Points, in no order, along strands that fork, close into loops and pass close to each other.
(in the rows, 128 means zero)
Two points are linked if the straight distance between their rows is under 70.2. Some points are linked to none.
fifi: [111 161 165 103 112 126 126 118 102 131 148 132 118 104 137  99]
taz: [116 135 117 105 203 136 166 156 124 174 172 174 146 186 145 108]
bur: [123  87  96 172 111 139  93 117 158  80 101  84 121 117 147 164]
tinov: [ 90  93 133 144 122 162 145 123 126 145 152 150 141 143 124 118]
gufa: [168 131 103  87 205 158 181 165 134 174 120 174 162 185 110 138]
Gugu: [ 99 104 120 134 154 155 155 139 120 164 163 174 145 170 119 113]
zezul: [131 146 126 128 141 121 134  82 154  96 101  86 127  91 154 136]
bupi: [ 80 106 158 139 100 145 127 115 119 127 150 129 125 121 132 116]
liga: [ 98 125 155 137  96 122 107 106 132  95 126  85 108  94 159 121]
domo: [134  82 103 150 114 169 137 114 148 139 105 124 141 134 111 148]
Dif: [163 149 163  83 131 104 134 158 100 147 108 153 130 137  85 150]
bul: [137 137 122 145 132 107 110  87 163  76  90  88 119  98 142 146]
tuga: [ 64 108 159 152 114 115 119 148  93 160 200 174 117 168 131  85]
lipo: [ 72 111 168 148  95 124 113 144  92 147 189 163 111 148 124  84]
povu: [113  72 112 161 100 168 124 118 147 126 118 112 134 128 125 147]
sares: [114 171 161  84 165 124 148 137 105 144 157 156 133 140 139 105]
tomip: [169 147 141 119 101  79 119 118 122 129  84 134 126 109  76 159]
fud: [170 199 150  76 146  93 143 112 117 129  99 121 130  92 121 134]
tutep: [154 141 122 151 123  85 101  89 170  59  75 101 118 104 110 151]
luk: [124 145 162 106  91 125 103 145  87 138 163 149 101 100 115  89]
befi: [104  79  88 172  93 179 111 147 142 101 131  75 131 128 174 139]
Suvip: [114 138 128  98 216 114 161 162 127 180 183 168 138 196 161 106]
Vozu: [ 83  81 102 171 145 139 150 156 122 190 204 178 135 198 138  94]
gov: [144 136  65 162 145 141  98 121 168  49  96  69 128 110 176 146]
subal: [116 123 152 140  83 112  98 103 128 103 112  99 103  97 126 132]
mir: [109 170 163  92 138 129 142 114 109 134 147 133 131 110 143 102]
fara: [114 139 166 102 131 114 114 166  86 153 169 171 110 156 115  97]
kabaz: [145 113  67 174 130 136  87 125 167  52  90  83 126 121 154 164]
Gisit: [125 124  83 146 126 177 138 130 157 100 121  62 135 114 198 115]
bof: [ 69  95 129 162  92 147 104 136 131  79 155  67 122 102 187 138]
fazer: [142 142 145 136  86  93  95 101 131 102 100 103  98  91 113 128]
Rimi: [105 144 161 102 153 119 135 151  97 152 163 168 126 160 124 106]
dugap: [172 157 127 139 121  70 111  89 162  84  69 115 127 103  92 151]
zodip: [184 188 152  70 136  90 130 139 106 135 106 129 121  95 107 133]
Zeg: [137 171 140 104 147 115 143  81 141 111 105  99 129  85 149 129]
nodep: [ 72  95 140 155 140 117 133 150 106 174 199 180 127 186 133 101]
Vidi: [157 113  93 115 164 172 172 151 129 176 117 171 159 176  96 137]
pusa: [169 161 138 121 105  78 110 102 135 110  87 115 113  94  95 140]
Rame: [163 200 141  88 156  94 147  86 135 117  93 108 132  85 135 132]
zakam: [113 104  81 162 103 183 123 150 146  98 133  64 133 123 194 125]
gufe: [159  92  93 141 123 171 153 122 143 161  93 141 153 146  90 155]
beno: [196 166 144  76 117  95 111 156 103 135 124 134 106  79  93 129]
vuri: [108  95  95 148 164 151 159 157 124 190 179 183 143 198 131 101]
Balur: [152  96  92 133 140 180 163 144 129 175 110 167 154 172  88 140]
pek: [149 145 130 108 143 118 150 103 131 139  95 130 146 114 105 160]
Mor: [ 79 111 148 148  94 135 108 118 131  85 141  74 113  97 177 124]
reb: [165 160 146 101  94 103 102 128 103 129 130 126  97  72 105 113]
tavoz: [141 136  76 150 147 151 121 113 168  74 101  62 129 102 187 133]
fusu: [182 114 109 134 129  97 143 114 148 142  63 148 162 132  60 194]
gile: [118 137 165 107 110 120 100 171  80 149 180 168  99 134 112  86]
Tov: [ 77 106 171 143  76 132 109 133  99 135 166 149 109 132 118  96]
zino: [147 134 103  94 209 153 177 162 133 176 146 173 152 190 129 118]
bir: [174 126 129 130 104  73 124 119 136 133  67 144 144 125  57 184]
Kova: [101  69 116 166  93 156 108 121 147 107 119  95 124 121 141 153]

How many points has the smallest loop of links through each point below? Write none if it is on no loop.
fifi: 7
Tov: 9
Gisit: 8

A piece is two or more points that can be reached from each other along the links. Count, over all rows, the pieces, the separate loops (a circle has one, a figure eight two, a Y none), the forks (points with three links) and the tips (points with one).
pieces: 4
loops: 3
forks: 2
tips: 4

Name the points in between on the shortest way along the links from the first point to the second, in order.
taz, domo: zino gufa Vidi Balur gufe
gufe, befi: domo povu Kova
subal, bir: fazer pusa tomip
zodip, tutep: fud Rame Zeg zezul bul
Rimi, fifi: sares mir
tavoz, bur: gov kabaz
